Points on a hilly landscape, in no order, each with its height.
A ball rolls from a point to whichever of its 5 nearest points has the largest drop for the distance, and stops where none of them is lower. Distance is the straight distance between rows; heights are no part of it.
mopeg height 15.0: [  1 -11 -27 -19   5 -16  -5  28  -3   1  15   5   0   0   8   4 -25   5
   1 -20 -11 -15   0  10 -19  24  -7 -41 -12]
Dov height 35.0: [  8  19  -7 -16  11 -21   0   8  13   9  -7  -1  -1   7 -11   1 -13   2
   3  -4  -8 -22  -3 -10 -18  22   4 -14 -14]
popi height 25.6: [-14 -55 -51 -10  20 -38 -12  -4 -12  28  13  -6  -1  17 -23   3  -8   5
  13 -27  -4 -19  -2  -3 -22   5  47  -4   0]
zak height 34.0: [-18 -25 -32  32  17 -49   8 -49  12  31  33  18   3  32 -10   8 -34 -16
  -4 -25 -16 -11  34  15  20 -34   5  34   7]
tup height 30.2: [ -9 -17  -7 -11  -3 -41  -8  11  17   6  -5   1   9   2 -12   4  -5   1
   4 -21  -4 -19   8  -1   4   7   7 -31 -10]
Zoter height 4.7: [  5  11   5  -3  -9  53   9   9 -15  -5   1 -18   3 -16  14  -7   8 -12
  -8  30  18  27 -20 -10  -9  24  -7   0  -8]
Zug height 18.2: [ 15  12  -2 -11  -4  65  18  31 -38 -10 -15 -10  -1 -19  11 -15  46   1
   8  26  14  30 -24  -3 -17   7 -11   6 -22]
Nado height 26.2: [ 32  25  -9 -13 -15  67  15  39 -35  -8 -17  -7 -11 -15  11 -16  56  15
  11   1  20  28 -33   2 -22  11  -1 -13 -26]
puvat height 20.3: [  1  55  36  13 -39  28   6   4  -1   2 -15   2   0 -19   3   3  11 -14
  -2  25  -8  -6  13   8  13 -33 -14  21  27]
beviv height 30.1: [  1  49  26  18 -36  26   8 -10  15  10 -16   3  -3 -25 -10   4  14 -17
 -10  15  -2  -8   2   9   1 -25  -9  26  18]
sek height 80.0: [ 10  15  -8   1  19   8   4   9   2 -22  14  -2  -6   4  26  15 -11  18
   6  13 -10  -4 -14  -8 -22  25  -8   6   9]
bava height 47.6: [ 10  23 -20 -11  26   5  -3  16   0  -7   6  -1  -3  11   7   2 -20  10
   7   2 -10  -8 -17  -3 -31  27  -7  -6 -10]
vob height 18.8: [ -5 -18 -20 -15   4 -29  -2  25   1   3   8   5   4  -4   4   6 -18   7
  -2 -20  -7 -23   8   6 -16  19   0 -39 -10]
defev height 12.1: [ 12  76  54  -2 -14  48   1  -1  -4 -10 -19  11   0 -14  18 -16   6  -6
 -17  47  27  10  15   4  45 -26   7   1   7]
mima height 54.2: [-14 -21   6  10  10 -49 -10 -21  18  11  -3   7   7  12 -16  -5 -17 -24
   0 -29  -2   3  10   3  34 -24  -7   3 -18]
milef height 18.3: [ 14  21  23  11 -34  14   3 -27  28  -9 -10   8  -8 -19 -20   5   7 -15
 -20   1   7 -15  -3  -1  14   0   8  14  17]
mebin height 24.5: [-20 -51 -41  -1  20 -39 -16 -18  -4  33  12  -8  11  22 -29   7  -8   9
   6 -27 -12  -8   6  -1  -5  -5  39  14   3]
Guzef height 18.6: [  8  17  14  -1   6 -23   1  -6  22  -9 -13   6 -13  12 -13   8   9  11
  -3  -5 -11 -19   8 -17  -8  -2   2  20   5]
taz height 26.8: [  8  11 -23 -22  13  -9  -3  22  -1   1   6   1   5   6   1  -2 -30  -1
   4 -11  -6 -16 -10   4 -22  29  -5 -29 -20]
luno height 25.8: [ 23  21  -4 -13  -9  70  19  42 -44 -14 -21  -1 -11 -20  10 -13  61  18
  12  14   9  25 -21   0 -16   5  -7  -7 -20]
sala height 33.6: [ -5  -6   5 -10   4 -43 -13   0  19  13 -14   1   8  10 -23  -6  -2  -6
   1 -24  -1 -13   6  -5  12  -3   4 -10 -21]
sos height 27.6: [ 15  14   8   6  -3  -1   3  -1  16 -21   2   2 -10   0  19  17  -6  17
   1  10 -13 -15  -2 -15 -12  18   1   5  14]
foro height 33.0: [  3  11  13  -9  12 -38  -8  -4  22  12 -19   3  -2  14 -27  -3   2  -4
   0 -16  -1 -12   2 -12  -1  -6  -1  10 -17]
zotib height 4.6: [ 14  15 -28 -10  37  28  -4  17  -9 -26  14  -4   0   8  17  -1  -9  20
  18   3  -2  14 -31   8 -28  20 -14   4  -5]
Fidur height 15.9: [ 15  16  19   3  -9 -13   2 -10  25 -16  -5   7 -13   1   2  14   8  15
  -3  -1 -14 -20   5 -16  -4   7   2  15  17]
saf height 36.7: [-15 -57 -48  -6  16 -39 -19 -10 -12  25  10  -7   6  20 -26   4 -11   1
  10 -31 -12 -13   1  -5 -14   3  50   4   3]
rur height 37.3: [ -5   2  20   7  14 -41   2 -29  12  12 -21  12 -11  21 -23 -11 -22 -22
  -6 -20   5   2   6  -7  12 -28 -12  38 -16]
sutet height 15.6: [-26 -44 -30   7  28 -41 -10 -22   5  33  20  -3  14  25 -24   8  -1  17
   1 -24 -13  -1  12   8   0 -18  24  20   4]
dak height 7.1: [  8   6  11   2 -17  38   3  -3  -3 -16  11 -16   1 -15  16   5 -10  -5
  -9  25  13  16 -19  -7  -2  32  -1  -4   6]
pof height 5.9: [ -4  35  27   8 -19  45   2   6 -11  11 -13 -14   6 -17  17  -5  14  -9
   1  46  -8  13   7  -2  -7  -7 -11  10  11]
sema height 11.3: [ 13  17  20  12 -29  20  -1 -15  20 -10  -1  -5  -9 -14   2  11  -2  -6
 -13  13   3  -4  -7  -6   5  20   9  -4  17]
fuv height 15.4: [ -3 -62 -59 -18  15 -34 -15   2 -18  16  19   0 -14  17 -15   3 -11  -5
  17 -36  -4 -20  -6  -4 -30  13  50 -20  -1]
Ged height 4.2: [ 15  -2  -8  -8  -9  57  12  22 -22 -18   1 -16  -1 -12   6 -11  23  -1
   1  14  31  39 -34  -5  -5  24 -12 -10 -15]
lused height 62.5: [ -8 -14  10   3   7 -47 -12 -19  20  12 -12   4   1  15 -24  -8  -8 -19
  -1 -27  -2   0   7  -3  29 -21  -4   3 -20]
Funaf height 21.9: [ 10  -1  31   5 -11 -13   6 -35  15 -29 -19  23 -12   1 -13   0   5  -8
 -22 -19   1 -15  10 -10  16 -23  -9  36  15]
tisog height 45.5: [ -1  28  21   7 -16  49   7   3 -11   9  -7 -21   3 -20  14  -7  10 -16
  -4  42  -1  15  -3  -7 -13   8  -8   5   5]
Milaz height 20.2: [  4  14   4  -8  -1  59  18  27 -37 -10 -12 -15   1 -18  14 -17  36  -3
   0  35   7  24 -14  -6 -12   7 -13   8 -13]
muru height 87.8: [  9  24  28 -11 -10  51  12  19 -42 -13 -15  -6  14 -16  23 -15  25  10
   0  53   1  13   9  -4  16  -3 -20  -3   6]
vuna height 21.3: [  6  42  27  15 -35  28   6 -12  19  13 -13  -3  -2 -22 -11   4  14 -19
 -12  15   3  -5  -2   5   1 -10   0  14  13]
lidil height 5.3: [-19 -27   1  26   7 -52  -2 -31  17  10  10  15   7  13  -2   0 -30 -29
  -1 -28  -9   3  22  11  39 -33  -7   8 -11]
zinep height 24.8: [-25 -39 -25  17  25 -44  -7 -33  11  29  23   4  12  26 -16  10  -8   5
   1 -26 -15   5  21  13  14 -28  14  24   6]
veno height 7.2: [ 18 -11 -12  -2  -1  46   2  19 -15 -40  10 -13  -2  -6  21  -2  16  16
  13   7  27  34 -35  -2   0  20 -15 -13  -1]
kibu height 2.4: [-20 -45 -39   7  15 -43 -18 -30  -3  36  17  -8  15  27 -28   4 -16   4
   6 -29 -16  -5  12   2   3 -13  30  23   3]
Nud height 26.7: [-30 -43 -21   4  20 -47  -3  -6   8  20  11   2  11  13  -9  11   8  19
   3 -23  -7  -5  17  10  -7 -14  17  -1   4]
beme height 20.6: [ 12   4 -27 -24  19  10 -10  26 -11  -5  15  -2   6  12   5  -9 -32   2
   4 -19 -11   0 -18  14 -25  28 -10 -30 -18]
tiv height 7.7: [  1  13  12   3 -13  47   5   1  -9  -2   2 -20   5 -16  14  -2   2 -14
  -7  31  13  21 -18  -9  -7  25  -1  -2   0]
bibob height 5.8: [  5  11  21  -1  12 -31   2 -14  22   1 -20   9 -13  18 -20   0   9   2
  -5 -15  -7 -14   3 -12  -2 -14  -5  29  -2]
mer height 29.7: [-27 -39 -10   7  12 -52  -7  -5  17  11   6   4  14  10  -8   7   5   9
   0 -27  -6  -3  18   6  11 -18  11  -7   1]
sune height 3.2: [ 15 -10  -5  -5  -7  51   5  13 -15 -31  12 -12   0  -7  14  -1   4   2
   4  17  23  30 -33  -8   1  26 -12 -10  -2]
bilal height 16.5: [ 17  -4 -17   0  11  33   0  16 -12 -41  14  -8  -5  -1  28   9   0  17
  13  11  10  20 -29  -1 -11  23 -17  -1   6]
zam height 32.0: [  8  17  28   9 -30   8   6 -34  23 -15 -15  12  -4 -20 -25   1   4 -23
 -25  -6  13 -19  -6   5  17 -11   0  20  14]
zon height 10.2: [ -8 -30 -28  -8  13 -23   2  25  -7   9  29  11  -9  -4  11   9  -7  19
  -1 -25  -8 -16   5  17 -34  13  -4 -38  -3]
zigid height 14.0: [  7  32  23  14 -31  34   3 -12  21   7  -8 -12  -4 -21  -2   3   6 -16
 -12  20   3   0  -5   0   1   9   5   7  14]
mezop height 15.5: [ 26   0 -12 -12 -11  62   8  26 -20 -23  -5 -16  -7  -9   9  -9  34   7
  12   2  36  39 -37   2  -5  21  -7 -16 -14]
Nibe height 7.6: [ 10  -2   3   1  -8  36   5   2  -9 -27  12 -13  -3 -10  23   4  -9   2
   1  20  13  18 -23 -11   2  29  -9  -7   4]
Sul height 21.5: [ 11   5 -25 -20  15  -2  -9  22  -6  -4  13  -1   4   5   4  -4 -31   4
   2 -18 -11 -10 -11   9 -22  30  -9 -31 -17]
Tef height 22.2: [ 17  -1  30   5 -22  -6   2 -32  19 -27 -16  20 -11  -7 -15   2   6  -8
 -21 -11   3 -19   3  -4  21 -14  -1  23  18]
Gud height 53.4: [ -2  -2  13  -3   8 -42 -10  -9  21  13 -15   2   0  13 -29  -6  -4 -13
   1 -26  -1  -8   0  -8  15 -11  -3   6 -20]
nitag height 19.6: [ 12  17  11   0   1 -15   2  -3  22 -14  -6   6 -15   5   5  11   6  18
  -2   2 -16 -19   2 -14 -12  10   1  11  13]
vuv height 28.9: [-19 -30  -1  19  10 -51  -9 -26  18   9   8  11   9  16  -6   1 -22 -20
   1 -30  -9   6  20  10  37 -30  -4   4  -9]
rada height 7.8: [-10 -37 -37  -5  20 -21   3  18 -15  20  34   9 -18  -2   7   9  -5  19
   3 -25  -6 -16   2  20 -45  10   1 -31  -3]
tosa height 25.7: [ -4   0  24   6  13 -35   4 -28  14  -2 -25  19 -15  19 -20  -8 -12 -16
 -10 -19   2  -1  11  -6   9 -33 -14  47  -9]
lem height 20.4: [-19 -32 -36  21  18 -44  -9 -45   1  39  28   5   7  34 -23   9 -25  -5
   1 -26 -19   0  22  10  12 -22  13  28   7]
Laz height 43.3: [-13 -20   6  20   7 -49  -7 -30  16  11  -3   9   3  13 -14  -8 -29 -35
  -1 -28  -1   4  12   4  37 -27  -9  11 -16]
peva height 26.6: [-20 -27  -6  32   4 -53   2 -36  17  12  15  21   2  10  -1  -3 -42 -34
  -4 -28  -5   0  26   8  43 -34  -6  12 -10]
kegu height 13.3: [ 17  10  18   9 -17   4   1  -9  20 -21   0   3 -13  -7   9  17  -2  12
  -7   9  -5 -16  -2 -14   0  17   5   1  21]
Biv height 16.9: [  6   4  21   1  11 -32   2 -23  19  -4 -19  15 -16  19 -20  -1   3  -4
  -5 -17  -4  -6   9 -11   2 -23 -11  36  -5]
Rilov height 18.7: [ 23  11  -9 -14 -10  66  15  34 -30 -13 -11 -12  -6 -14   7 -17  46   7
   8   3  27  36 -34  -1 -14  12  -6 -13 -22]
Burol height 7.4: [  4   4   7   1 -11  44   8   1  -9 -11   7 -20  -1 -15  15   1  -3 -12
  -4  27  16  21 -23  -9  -1  28  -4  -8   1]
goz height 18.4: [ 16   3 -21  -1  28  32  -1  20 -12 -39  15  -5  -5   5  24   1   1  23
  19   7   3  19 -29   8 -20  20 -19   3   1]
sida height 23.6: [  3  -2  28   5   9 -25   8 -29  15 -18 -25  24 -15  15 -13  -2  -4 -11
 -15 -19   0  -5  14  -8   9 -30 -17  44   6]
gom height 15.2: [ 11  10  22  -1   4 -24   4 -16  23 -16 -18  11 -16  11 -14   7  10   8
  -6 -12  -8 -20   8 -13  -2 -15  -6  28   7]
Meri height 21.4: [ -9 -65 -55 -14  12 -38 -15  -1 -11  13  14 -10  -6  23 -13   6 -14  -8
  17 -39  -9 -15   1  -9 -20   7  54 -10   1]
lutik height 0.7: [ 14  -4  -6 -10  -7  54   6  18 -20 -19   5 -14  -4 -13  14  -6   9  -2
   1  15  27  32 -32  -4  -2  26 -11  -8  -9]
vagad height 39.2: [-17 -35  -1   8   9 -52 -10 -16  21   9   4   7  13  10  -9   1  -7 -15
  -1 -32  -7   6  16   6  28 -23  -4  -3 -11]
nesu height 13.1: [ 10  28  24  15 -32  21  -3 -20  25   2  -7  -3  -5 -23  -8   5   5 -15
 -16  13   4  -5  -5  -1   5  10   9   5  16]
Nanot height 34.4: [  0  54  33  16 -39  26  12   0   3   1 -19   4   1 -23  -5   4  17 -15
  -4  21  -2 -11  11  11  11 -36 -15  25  24]
Baseb height 31.0: [-29 -39 -11  11  17 -49  -6 -17  20  15  13   5  15  14  -8   9   0   2
  -1 -27 -11   2  21  14  20 -25   6   4   4]
gil height 10.7: [ 16   8  -6 -14  -8  61  13  28 -26 -13  -7 -15  -4 -14   5 -14  36   1
   3  10  31  37 -34  -3 -13  19  -9  -6 -20]
vogo height 36.1: [-16 -19   3  23   6 -52  -3 -33  13  13   1  16  -1  12  -9 -10 -42 -38
   1 -27  -1   1  13   4  41 -29  -8  13 -17]
vus height 13.0: [ 22 -11 -19  -4  10  43  -4  21 -13 -43   8  -7  -7   1  21  -1  18  27
  20   2  21  27 -38   6  -5  17 -15 -10   6]
munar height 21.6: [-24 -44 -28   5  23 -44  -6 -16  10  29  13   2  14  19 -18  10   4  18
   3 -24  -9   0  13   9  -2 -19  21  10   7]
kol height 13.2: [  3  20  18   6 -21  41   4  -5   3   4   0 -19   1 -20  12  -2  -1 -15
  -9  32   8  15 -11  -5  -9  21   0  -4   6]
Bave height 8.9: [  3  14   9   2 -17  46   5  -2  -3  -3   4 -20   4 -18  15  -1  -3 -12
  -6  30  14  20 -17  -7  -4  26  -2  -3   4]
vozuf height 30.7: [  7  33  43 -10 -11  50   4  12 -35 -13 -17  -3  12 -11  26 -15  16   9
  -4  55   7  12  16  -2  26  -7 -17  -3  12]
zif height 4.9: [  3  50  42  10 -35  40   4   6 -12  -6 -14   2   4 -12  17   0   3  -4
   2  39  -5   2  19   4  19 -28 -14   8  26]
rop height 18.9: [-21 -36 -31  -4  12 -37   3  15   0  16  17  11  -3  -1   0   9   2  20
  -1 -22  -3 -21  13  10 -25   1  11 -25   4]
ves height 6.1: [ 13  63  53  -5 -14  48   2  -2 -16 -12 -17   4   9  -9  21 -16   5  -1
 -16  51  20   9  18   3  42 -19   0  -8  12]
nosil height 57.5: [ -6  -5  15   8  14 -44  -5 -27  13  15 -14  10  -5  19 -27  -8 -21 -28
  -3 -24   3   2   5  -6  22 -23  -8  23 -21]
Manu height 65.5: [ -3  30  30  -1 -11  49   9  14 -30  -4 -13 -11   7 -15  26 -10  18  -3
   1  49  -6  16   9  -6   3  -7 -21   3  10]
diz height 29.2: [  1   0 -15 -20  -1 -28  -5  19  10  11  -2   0   2   3  -6   2 -16   1
   2 -13  -5 -21   3  -3 -16  22   1 -31 -18]
Suval height 10.0: [  6  16  16   8 -26  30   2 -11  11  -4   5 -13  -6 -16   8   4  -8  -9
 -10  22   4   4  -9  -8   1  24   2  -6  13]
matib height 32.1: [-11 -21   3  -4   2 -48 -11   0  22   8  -8   3   8   6 -19  -1  -1  -2
   2 -25  -2  -9   8  -2  21  -5   3 -15 -15]
pevab height 6.7: [ 10  44  49 -11 -14  47   0   3 -25 -13 -15   1  11 -13  23 -16  10   5
  -9  54  12  10  19  -1  37 -11 -10  -8  14]
gotev height 15.7: [-17 -48 -46  -8  22 -36  -5  -3 -15  31  16  -1  -5  12 -20   8   0  16
  10 -21   5 -19   2   1 -33   1  42  -8   1]
fuvu height 10.8: [-23 -47 -38   5  20 -40 -15 -25  -5  35  16  -7  11  26 -31   6 -10  10
   8 -28 -15  -5   9   3   1 -12  37  22   4]
koze height 30.3: [-15 -65 -54  -8  12 -41 -20  -3 -10  18  10 -11   3  26 -23   3 -13  -5
  12 -39 -15 -11   1 -12 -10   6  53   1   1]
Dok height 66.6: [ -4  -1  14   0  12 -44 -10 -18  16  12 -18   6   2  17 -29  -9  -8 -18
   1 -22   1  -1   1  -5  16 -20  -5  17 -22]
Kod height 5.0: [  9  49  46  -2 -23  45   4   5 -20  -9 -19   0   8  -7  20  -9   3   4
  -2  50   5   7  18   1  33 -19 -10  -2  18]
zozov height 29.6: [-27 -40 -12   0  12 -47  -6   2  17  10   4   3  12   7  -6   8  11  12
   1 -24  -5  -6  18   7   7 -13  10 -15   1]
fuf height 26.3: [-19 -31 -20  -6   5 -40  -1  16   9  11   6   5   4  -2   0   9   3  13
  -1 -24  -5 -18  17   8 -13   3   9 -29  -2]
Gub height 12.0: [ 16  13  23  10 -31  13  -1 -18  25 -15  -4   1 -11 -15  -3  10  -2  -3
 -14   8  -1 -12  -1  -9  11  16   8   1  19]
Daba height 11.9: [ 11  11  18  10 -21  21  -1  -9  15 -18   6  -7  -8 -13  14   9 -10   1
  -7  18  -1  -2  -5 -13   0  28   3  -6  17]
gemal height 36.6: [-22 -49 -36  -3  24 -40  -8  -8  -4  33  10  -1   4  14 -23   8   2  19
   6 -18   1 -14   6   3 -18  -7  38   1   3]
ziv height 17.0: [ 14   2  26   4 -19  -9   2 -23  27 -27 -10  16 -12  -4 -10   8   9   4
 -14 -10  -5 -17   5  -8  14 -10   1  21  17]
Zod height 11.7: [ 14  67  51  -1 -29  44   6   3  -8 -11 -15  11   7 -11  13  -9  -6  -2
 -11  39  17   4  17   3  47 -29   3   3  17]
biku height 8.5: [  6  57  47   9 -37  36   5   8  -8  -7 -15   7   2 -11  13  -1   1  -4
  -1  35   0   1  20   7  31 -34 -10   9  25]
tusu height 30.8: [ -8  -9  -2 -11   1 -43 -12   9  19   8 -11   0   9   4 -17  -2  -1   1
   3 -20  -3 -16   5  -4  10   8   5 -20 -14]
Kitob height 4.8: [ -2  32  24   7 -15  47   4   7 -20   6 -12 -19   5 -18  19  -9  18 -10
  -1  43  -4  19   8  -6 -10  -1 -14  10   9]
Vado height 79.9: [  9  24 -15  -4  22  -1   3   7   4 -12   7   1  -4   9  16  12 -12  15
   8   9 -11 -13 -13  -7 -27  24  -6   4  -1]
riro height 3.8: [  5  48  39   4 -28  41   1   8 -16  -4 -16  -1   4 -13  21  -4   6   0
   4  45  -9   6  19   2  18 -25 -11   7  21]
Dol height 29.1: [-20 -37 -13  -4   5 -44  -4  11  22   8   2   6   9   0  -5   6   4  10
  -2 -22  -5 -14  16   2   3  -2   7 -24  -2]
sot height 14.9: [  9 -13 -32 -17   8   0 -10  33  -9  -6  21   5   3   0   7  -3 -29   5
   2 -24 -11  -3  -7  19 -21  26 -12 -43 -12]
nuta height 38.4: [ 11  17  19 -12  -2  55  17  27 -49 -21 -21   2   7 -22  17 -17  41  16
   0  43   4  16  -1  -2   5   2 -21   3  -3]
Mem height 35.8: [  7  21 -14 -20  14 -11  -5  18   3   4   3   0   2   6  -1  -3 -24   0
   4  -5  -9 -18  -9  -2 -27  29  -1 -19 -17]
tupe height 35.2: [-24 -35 -15  24  15 -50  -3 -33  17  17  22  11  13  21  -3   9 -15  -6
  -1 -25 -13   5  27  14  27 -35  -3  13  -2]
Saze height 22.4: [ 13  15   7 -14  -3  62  19  35 -46 -19 -22  -3  -2 -21  11 -18  49  13
   7  30   5  22 -13  -3  -8   4 -15   5 -15]
refet height 29.8: [-25 -41 -21  -1  10 -48  -1   6  16  13   6   4   9   4  -5   9   9  15
   0 -22  -4 -12  18   7  -2  -7  12 -19   1]
vinog height 17.6: [ 19   1 -28  -2  30  32  -6  22 -10 -39  12  -5  -3   6  23   1   7  26
  21   3   9  22 -32   6 -20  18 -16   0   1]
mivi height 22.9: [-26 -43 -31  -2  20 -40   4   6   4  22  13   4   2   5  -5   8   8  24
   3 -20   0 -18  14   8 -21  -5  18 -15   7]
Tafol height 2.1: [ -8 -25 -25 -12   4 -25  -1  24  -1   4  18   9  -2  -2   9   7 -11  10
   0 -24  -9 -15   8  12 -26  13  -4 -42  -7]
vov height 7.3: [ -7 -48 -52 -10  20 -27  -6   1 -21  29  22   2 -16   6 -18   8  -3  12
  14 -27   4 -20  -5   5 -41   8  36 -18  -3]
pagef height 23.5: [ 15  17 -29 -21  28  12  -8  22  -9  -6  12   0   2  11   3  -6 -29   5
   7 -10  -6  -2 -20  10 -29  29  -8 -17 -17]
katap height 7.0: [ 11  -5  -4   1  -3  39   1  10 -11 -33  12 -11  -1  -8  21   4  -4   9
   5  18  14  23 -26  -6   0  31 -13  -6   4]
rami height 19.8: [-22 -45 -41  -1  20 -37  -4   1  -9  30  12   3  -3   8 -15  10   3  22
   6 -23   1 -17   4   6 -29   0  33  -8   6]
leri height 34.8: [-16 -29   2   0   4 -49 -14  -8  23   8  -1   5  11   8 -17   0  -2  -6
  -1 -29  -5  -2  14   2  27 -14   1 -10 -13]
bepon height 38.8: [-21 -25 -17  37   9 -55  12 -40  21  17  29  26   1  22   5   6 -40 -29
  -5 -25 -14  -9  33  16  35 -37  -1  21   2]
lom height 10.1: [ 25  -5 -11 -12  -5  55   6  27 -17 -28   1 -15  -4  -7  11  -7  27   9
  11   2  34  36 -38   0   1  22 -10 -17 -11]
memam height 33.7: [  3   3   7 -13   6 -40  -7   0  20  13 -13  -1   1   9 -23  -6  -3  -3
   3 -15  -1 -14  -1  -8   2   5   4  -5 -19]
fev height 1.4: [ -6 -24 -26 -15   8 -17  -4  28  -8   2  25  11  -2  -2  13   2 -16  11
  -1 -27 -11 -15   4  18 -25  20  -9 -43  -5]
vusim height 15.3: [ 14  10  23   6 -13 -10   1 -15  25 -23  -8  12 -15  -3  -2  14   9  12
 -10  -1  -9 -19   7  -9   6   2   2  13  23]
Gupek height 16.8: [  1  48  26  18 -33  31   5  -3  11  10 -14  -4   0 -22  -1   2  17 -17
  -5  28  -8  -4   4   8  -1 -21  -6  20  21]
veliv height 4.3: [-16 -40 -40  -5  24 -27  -2   7 -15  29  24   5 -16   2  -9  10   1  17
  10 -24   2 -19  -3  12 -47   5  25 -20   0]
Gur height 25.3: [  3   2 -23 -18   3 -15  -4  20   1   2   5   3   4   1   0  -2 -25   2
   1 -14  -9 -16  -2   3 -19  26  -3 -38 -20]
Gef height 58.4: [  8  22 -18 -11  24  -1  -1  10   2  -5   5  -3  -3   9  11   3 -20   9
   6   5 -11 -11 -15  -6 -32  28  -4  -2 -11]
mak height 19.0: [  4  46  25  17 -35  31   4 -10  17  16 -13  -9  -3 -23  -5   0  10 -17
 -10  21  -1  -2   1   4  -3  -8  -1  15  15]
dur height 53.8: [  9   9   2   7   2  16   2   3   3 -31  12  -5  -6  -4  24  16 -13  16
   2  16  -4  -2 -12 -12  -7  30  -7  -1  13]
med height 8.7: [ -1  48  33  14 -31  38   3   3   0   5 -14  -6  -1 -19  12   1  13 -12
   0  35  -9   2  11   3   3 -23 -13  14  22]
pemun height 39.8: [-23 -32 -18  28  14 -48   1 -39  13  19  25  18  10  26  -2   8 -19 -11
  -1 -26 -12   3  26  16  26 -34   0  18   1]
mita height 22.1: [  2  36  41  -2 -15  45   8  12 -33  -7 -14  -4  13 -14  25 -14  14   1
   0  52  -1  13  17  -4  17 -12 -18   2  16]
dira height 42.9: [-11 -20   8   1   5 -49 -14  -8  23   9  -5   1   7  12 -20  -4  -8 -13
   8 -27  -3  -2   9   3  28 -16  -2  -5 -19]
Kabo height 1.8: [ 10   4 -13   3  18  22   0  11  -9 -32  15  -6  -5  -2  28  12 -11  19
  12  14  -1   9 -22  -4 -17  26 -14   4  10]
vap height 2.7: [  9   5   0  -9  -8  54  12  13 -18 -13   2 -16   2 -11  11 -10  14  -8
  -2  24  23  30 -29  -7  -9  23  -9  -3 -12]
Ruv height 6.0: [ 11  58  52  -2 -26  48   3   1 -14 -12 -17   6   5  -9  19 -11   0  -3
  -9  46  14   7  20   2  42 -26  -3  -5  19]
nage height 18.5: [  0  39  24  14 -29  36   2  -9   9  15  -6 -15  -3 -22   5   1   6 -16
  -9  30   0   5  -1  -1  -4   0   0   9  13]
sif height 59.0: [-12  -8  15  13  12 -48  -3 -29  11  16 -12  12  -2  19 -21 -13 -31 -35
   0 -25   4   5   7   1  28 -27 -11  21 -22]
sok height 85.4: [ 11  20  30 -12  -4  58  16  22 -49 -17 -17   1  13 -19  22 -18  29  11
  -4  50   5  12   6  -1  16   0 -21   1   6]
tofek height 31.7: [  1   5   0 -15   4 -38  -8  10  18  13 -10  -1   4   9 -22   0  -5  -2
   3 -14  -2 -21   3  -8  -1  12   6 -14 -17]
Bod height 15.1: [ -1  16   9  -3  -2  57  15  19 -26  -3 -10 -16   4 -19  15 -15  26 -10
  -1  35   6  27 -15  -6 -14   8 -15   6  -8]
ner height 23.4: [ 11  21  10  -3   8 -20   1   0  23  -4  -9   4 -11  10  -4   8   3  15
   0   1 -13 -20  -1 -13 -16   6   1  13   1]
kub height 81.6: [  0  22  22  -7  -7  52  12  16 -36  -4 -16 -13   7 -17  24 -15  26   0
   2  51  -4  17   3  -6  -4  -3 -18   8   2]
rupit height 10.3: [-22 -39 -34  -4  19 -34   1  12  -5  26  20   7  -8   0  -2  11   3  21
   6 -22   0 -16   9  11 -36   0  18 -21   1]

Where does a ball stop that starts at each point below?
nosil -> bibob
sok -> lutik
nitag -> dak
Mem -> fev
zam -> dak
muru -> riro
Dov -> fev
Zug -> lutik
Tef -> dak
Meri -> veliv
kol -> lutik
saf -> veliv
